Points on a hilly landscape, in no order, each with its height.
From any point a ball rolls to the lowest of the 2 points nearest to it. It stops when none of these is lower. Distance is the straight distance between rows; heights are no part of it.
Ligu: [  2   1  -5   7  -5   1 -12   5  13  12 -30  16  10  10  -4  -1  11   6
 -17 -15]  h=46
Dal: [ -2  -6 -16   0   2   7  -7  14  15 -12  -4  31  26   7 -11 -16  25  20
   9   2]  h=511
Leka: [  2  -9 -22   4  23  13   1  -9 -15  -6   7  -9  -9  -3  -9   6   2   1
  18   7]  h=618
bom: [ 27   3 -13  11  17  22  -4 -13 -11   9  -2 -11  -5   6  -8   1 -10  -7
  -1  -5]  h=110
kub: [ 10  10   7  17   3  17  20  -9  17  -8  -7   2   4  10  -6 -14   9 -22
  -5   1]  h=212
Gugud: [-12  -8  19 -20  -7 -16  18   9 -11  -6  14   0 -15   0   5   9  -4   1
   3  10]  h=632
mafi: [ 27 -14  23   3 -10   0   1  14  20 -23   3  14 -12 -21  -1  16   6 -10
  11  -7]  h=768
Seva: [-10   4 -14 -10   0 -16 -27 -13  -9  22  -3  -4  -4   1  -4 -18  -8  28
  -2  -3]  h=292
tibo: [ 36  -6   6   5   8  21   6   6   9 -11  -4   6 -15 -24  12  11  -4 -15
  11  -1]  h=723
gobud: [-26   1  12 -23 -26 -22  13  -7 -18  -3  24  -9  14   1   0 -10   1   3
  -3   8]  h=444
moto: [ 39  -3 -18   5   8  24   3 -18  -5  30  -2  -1  14   7  -3  11  -7 -13
  -2  -8]  h=166
zuz: [ 14 -18  23  -1 -19 -10   6  18   8 -14  14   5 -21  -5   2  22  -2  -1
   6  -7]  h=783
gomob: [ -8 -24  -3 -11 -19 -10   8  -3  -5 -20  20  10  -7  22 -11  -4   7  -7
   1  -3]  h=150
Buk: [ -5  -3 -29   6   3  14  -8   8   6   8   1  21  23  -5   0 -21  11  22
  10  -1]  h=529
gokeb: [  2   2  11   8  11   4  -1  -1  -3  -8  12  -9 -21 -12  -3  -2  -8  14
  18  13]  h=667
Pegi: [ -6  19   7  26  -8 -17   4  -7  10  15 -20  -7   2  10   9  -4  -4 -17
 -15  -5]  h=77
ved: [-12  -4  -5   4  -3  -9  -1 -10  -7  17  -6   4 -13 -17  -2 -14  -4  32
  23   6]  h=342
susal: [ 10   3  13   0  18   5   1 -11   4 -26   4  -4 -12  25 -21  -6   8 -18
  -5  -2]  h=186
ven: [ 36 -13  15   4   6   5   1   8  12 -28   2  11 -14  -8  -2  17   5 -16
   2  -7]  h=752
Mivu: [-15 -25 -11 -27  -5 -16   5   7  -5 -11  -6  20  -7  11   0   6  14  -4
   2 -10]  h=833
pog: [-24 -12   5  -9 -17  -7   7   4 -11 -26  26 -10   0  22 -11   7   3  -2
  -7   6]  h=217
tidad: [-17 -12  -5   3  -5   3   7  -5  10 -27  10  -5  13  29 -16  -2  19 -17
   6  -6]  h=363
dirus: [ -1   9 -18  26   2  11  13  -5   8  24 -20  -5  17  -5   5 -13  -9  -8
  -7  -4]  h=72
tona: [-32   1 -21 -29  20   3   2 -10 -20   1  11 -19   6  -8  11 -14   3  -4
  15   3]  h=885
palib: [  9   0   2   9  13   6 -22  10   8 -21  -8   3  -7  11 -12  13   7  15
   3  -3]  h=190
Zami: [ 13 -11   0  10  -2   7   8   4  14 -24  10  21   1  10 -14  -5  18  -3
  10  12]  h=449
Fope: [ -6  21  25  -2   8 -13  -5  -2  -4 -11   2 -14  -2  14  -6  -1  -5  -7
 -19   3]  h=469
dezu: [  7 -14  12  -2  -1  -4  16  -6   5 -11  11   3 -24  12   0   4   3 -30
 -11   2]  h=557
pob: [ 28   1  -4  14  21  16  -9  -9  -1 -14   2   1 -11   5 -13  -6   1  -8
   5  -2]  h=7
puno: [-26   7   8  -8   5  -7   8   3  -1 -23  18 -14   2  13  -8   0   7 -10
  -1   3]  h=275
fiti: [-28  -1 -16 -29  16  -2   3 -14 -13  -6  -3 -10  -3  -3  10 -12   8 -12
  -2  -3]  h=870
sepa: [-32   8  18 -12 -25 -25  22 -13 -13   6  13  -9   6  -4  10  -4  -5  -2
  -4  17]  h=463
vuge: [-36  20  -6 -19  12 -18 -10  -7 -21   8   1 -16  28 -14  23 -14  -4 -10
 -13   1]  h=232
nuto: [ 26   9   4   3   0   9 -16  -4  -3  24   1 -20 -12 -16   6  23 -22   7
   1 -17]  h=288
laneb: [-13  21   2  27 -15 -26  11 -16  16  13 -13  -8  12   6   4 -20   0 -13
  -9  -4]  h=102
nono: [-30  11 -19  -8   4 -19 -21 -11  -6  17  -8  -4   5  -4   3 -14  -4  20
  -4  -8]  h=273
Zuros: [  4 -15   9  -7  -1  -8  -5  -3   3 -21  14   5 -11  26 -21   1  11  -9
 -10  -5]  h=57
viki: [-29  10 -12  12 -14 -26  20 -20  10  14 -10 -12   3   0  10 -24   1  -9
   0   4]  h=133
tabof: [-16  17 -23  27  -3  -8  -2  -8   6  24 -26 -10  15  -3   8 -15  -6  -6
 -11 -10]  h=45
foso: [ 10  -7  -8   6   2   8  -3   2  15 -13   9  25  14  -1 -14 -16  13  14
  15  12]  h=486
tede: [-25   2  15 -27  16 -17 -14  -4 -20 -11   6   0  17  -5   4  -6   4   9
 -13   1]  h=360
gezek: [-30   3   5 -10 -13 -20  10   4   3  15 -18   1  -9  -5  11   8  -2  11
   5   2]  h=487
gifiz: [ -2  19  -7  16  -7  28  16  21  22  11  -8   5  17 -12   7   2   1  12
   0  18]  h=142
larod: [ 11  26   7  -4  22   0 -15  -7 -26  10   3 -21  -2   9  -5   1 -27  -6
 -21  -3]  h=356
loti: [ 33   7   4  15  -4  23 -11   7  12  15  -3  -2   7 -21  12   5 -13  12
   1  -9]  h=230
rakar: [ -7   2  24  -2  -7 -13  13  -9   2  -7   9 -10 -11  18  -5  -2  -3 -15
 -19   1]  h=509
Dil: [ -9   0 -16   5   2  -1   2 -11  -8  21   6 -15  -2 -18   1 -12  -4  19
  24  10]  h=365
nug: [ 48  -6  -5   1  -3  17  -5  -6   2  15  20   3  -1 -38   8  10 -19   8
  21  -2]  h=300
biv: [ 11  13   4  21   4  13 -12  21   8  13 -24 -14  -3  -5   4  19  -9   8
  -2   1]  h=140
tepo: [  1  25  18  -2  28   3 -18  -1 -20 -11   6 -13  -7  12 -15  -3 -12  -4
 -20  -3]  h=412
Kud: [ 29  18   6   0  11   9 -21  -5 -17  15   3 -21 -15   2  -1  16 -24  -6
  -5  -7]  h=315
Koz: [ 40   2   3   3  -3  19 -10 -10   6  28   6 -10   1 -24   5  18 -24   4
  12 -15]  h=266
pati: [  4 -11 -27   8   1  12 -11   3  -3  16  -5   3  15  -8  -4  -7   5  29
  17   2]  h=543
mos: [  2 -16  11 -13 -17  -8  27  -1  -9 -10  12   2 -25  -2   6   9  -7 -17
   3   5]  h=601
Far: [ 20 -23  -6   6   6  -3  14  -2   8 -21   9  21  -6  -5  -8 -18  16 -11
  21  19]  h=500
mibob: [  3  20  -4  23  -1  16  18  12  15   8 -19  -5  11  -9   6  -5   1  -3
  -4   7]  h=109
lelos: [-20  -2   9 -23  15 -14 -30  16 -11 -15   5   6   3  13  -9  12   2  21
 -11   1]  h=281
bove: [  6 -15 -17  -3  19  13  -5   6  -8 -10  -2   8 -13 -12  -1   8   2   0
  18   8]  h=593
Moga: [  9  -5   1   2  -2  -4 -12   1  14   2 -20  22   0  24  -7   0  12  -7
 -22 -21]  h=11
lotes: [-10   1   7  -9  -3 -10  -5   2  -2  18 -16   8 -17  -8  10  -1  -2  12
  -4  -5]  h=501
gegag: [ -7  -1 -17 -12  -5 -15 -12 -12 -10  28  -6   4 -17 -13   1 -22 -11  27
  11   5]  h=316
Viga: [-33   8   8  -3 -27 -25  23  -4   5   9  -3  -5   0  -4  10   3   1   5
   7  11]  h=476
laz: [ 32  18  -5  15  -9  25  -1  11  17  32  -4  -6  15 -23  19   7 -15   8
  -6  -2]  h=203
nelal: [ 27  -3   2  12  11  18   3  -2   1   1   4  -2 -16 -21   2   1  -9   2
  17   7]  h=697
turun: [-17  -4  11 -33   6 -18 -18   7 -17  -3   5  13   4  -1   5   6   0  20
 -16   1]  h=317
nafa: [-40  19 -10 -15   8 -16   8 -10 -11   1   1 -19  19 -14  25 -20  -2 -11
  -1   6]  h=207
birar: [ -6 -29  -3  11 -46   5  13  18  -6  -8   1  10  -3  14  -6  11   9   8
  -3  -8]  h=805
gisi: [ 21   5  11  16  13  16   5  -7   6 -18   3   5  -8  16 -13 -16  11 -19
   1   1]  h=129
muk: [  3  11  13  27 -10  11  29   3  22  -4 -12  -2  10  11   4  -5   7 -26
 -13   2]  h=254
Dite: [  6  13  22  23  -5   1  -1   9  14   6 -18  -8 -10  -8   5  17  -4  -5
  -7  -5]  h=141
fola: [ -7 -12   4   6  -4   3  11  -9  17 -21  15  11   7  18 -21 -16  22   0
  12   2]  h=406
roko: [ 14  25 -12  11 -11  29  11  19  21  23  -1   4  14 -15  20   0 -14   4
 -14   8]  h=174
bapo: [ 16 -10 -23   7   8  22  -4  12  -3  14  -2   5  10 -15  -1  10  -1  19
  12   7]  h=555
sos: [ -8  -1  32 -20  -5 -22   1   4  -7  -2  12   4  -4   1   5   6 -11   2
 -16  10]  h=657
Bebov: [-31  -6  -5 -12  -5  -8  10  -2   3 -26  10 -10  12  24  -2  -3  23 -19
   3 -14]  h=328
fivu: [ -8  11  21  15 -15 -16  13   6  13   6 -13 -10  -8   8   8  15  -8 -19
 -16   0]  h=107
vofu: [  0 -23   0   2 -31   4  13  17   6 -10  -8  15   2  20  -4  16  17  -7
  -7  -9]  h=812
duk: [-39  15 -13 -24   5 -19 -18  -3 -16  12  -7 -10  24  -4  17  -6  -4   6
 -10  -6]  h=253
Zave: [ 35 -10 -21  -1   7  21  -2 -15  -2  30   7   3  15   1  -1   1  -8   7
   3   0]  h=201
Nikez: [ -3 -22  -5  -3 -11  -4   9  14   2  -7 -19  26  -2   7  -3  11  17   0
   2  -9]  h=821
vufuz: [-35  14  -7 -11  -8 -20  17 -20   2  -1   1 -16   4  -1  15 -22   9 -13
   6   2]  h=168
noz: [  8 -27  12   4 -36  -6   8  22  -4 -15  14   6 -12  13  -9  10  -1   2
  11  -4]  h=796
fumoz: [ 43 -14 -15   0   1  16 -11  -8   0  21  15  10   8 -13   2  -4 -10   7
  12   5]  h=246
tifud: [ 20   5  11  11  11  13 -19  15   8 -18 -14   4  -7  -4  -9  24   2   6
   0  -6]  h=156
kikid: [-20 -12 -15 -22  16  -3   4  -5  -6  -9  -7   7  -7   7   5   0   7 -12
  -2  -6]  h=852
Muri: [ -7  11 -15  11  -1  -7 -16  -3   5  20 -34   3   9   9   0 -12   2   5
 -17 -19]  h=71
sudu: [ 10  -9  40 -26  -4 -19   2  -9 -13   0  21  10  -5  -6   6  -2  -8  -4
 -15   8]  h=685
kedu: [  2   0  -5   2  22   9  -4  -8 -17  -1  23 -23 -12 -11  -9   8 -10  11
  23  21]  h=642
tudog: [-29  -1  11 -28   5 -15   3 -13 -14 -13  17   1  19  -2   6 -13   4   0
  -4   6]  h=403
zude: [ 18 -19 -20   3  13  16  -8  25  -8  -1  -5  18  -1 -15  -4  21  -1   7
  17  12]  h=571
rila: [-11   1   6  -7  21  -2 -26  12  -4 -20  -5  -2 -13  15 -15  14   3   4
  -6  -4]  h=235
bikar: [ 15  15   4  16   7  25 -23  22   4   3 -19  -8   5  -2   3  29  -4   7
  -8 -12]  h=121

For each start below, name the point where the ball stops.
gegag: Pegi
loti: tabof
sos: Koz
sudu: Koz
gezek: bikar
turun: bikar
fola: Zuros
Fope: Koz
nug: pob
tona: Pegi

Call two points neighbours if one is among the 2 nearest of the other. Go from one point of each pair to the other, from neighbour to neighbour, staying as low as possible. Name the highest point that can't be avoided.
Pegi, Moga: tona
Zuros, Moga: muk
pob, Zuros: susal
tabof, Moga: Muri
Pegi, bikar: Dite
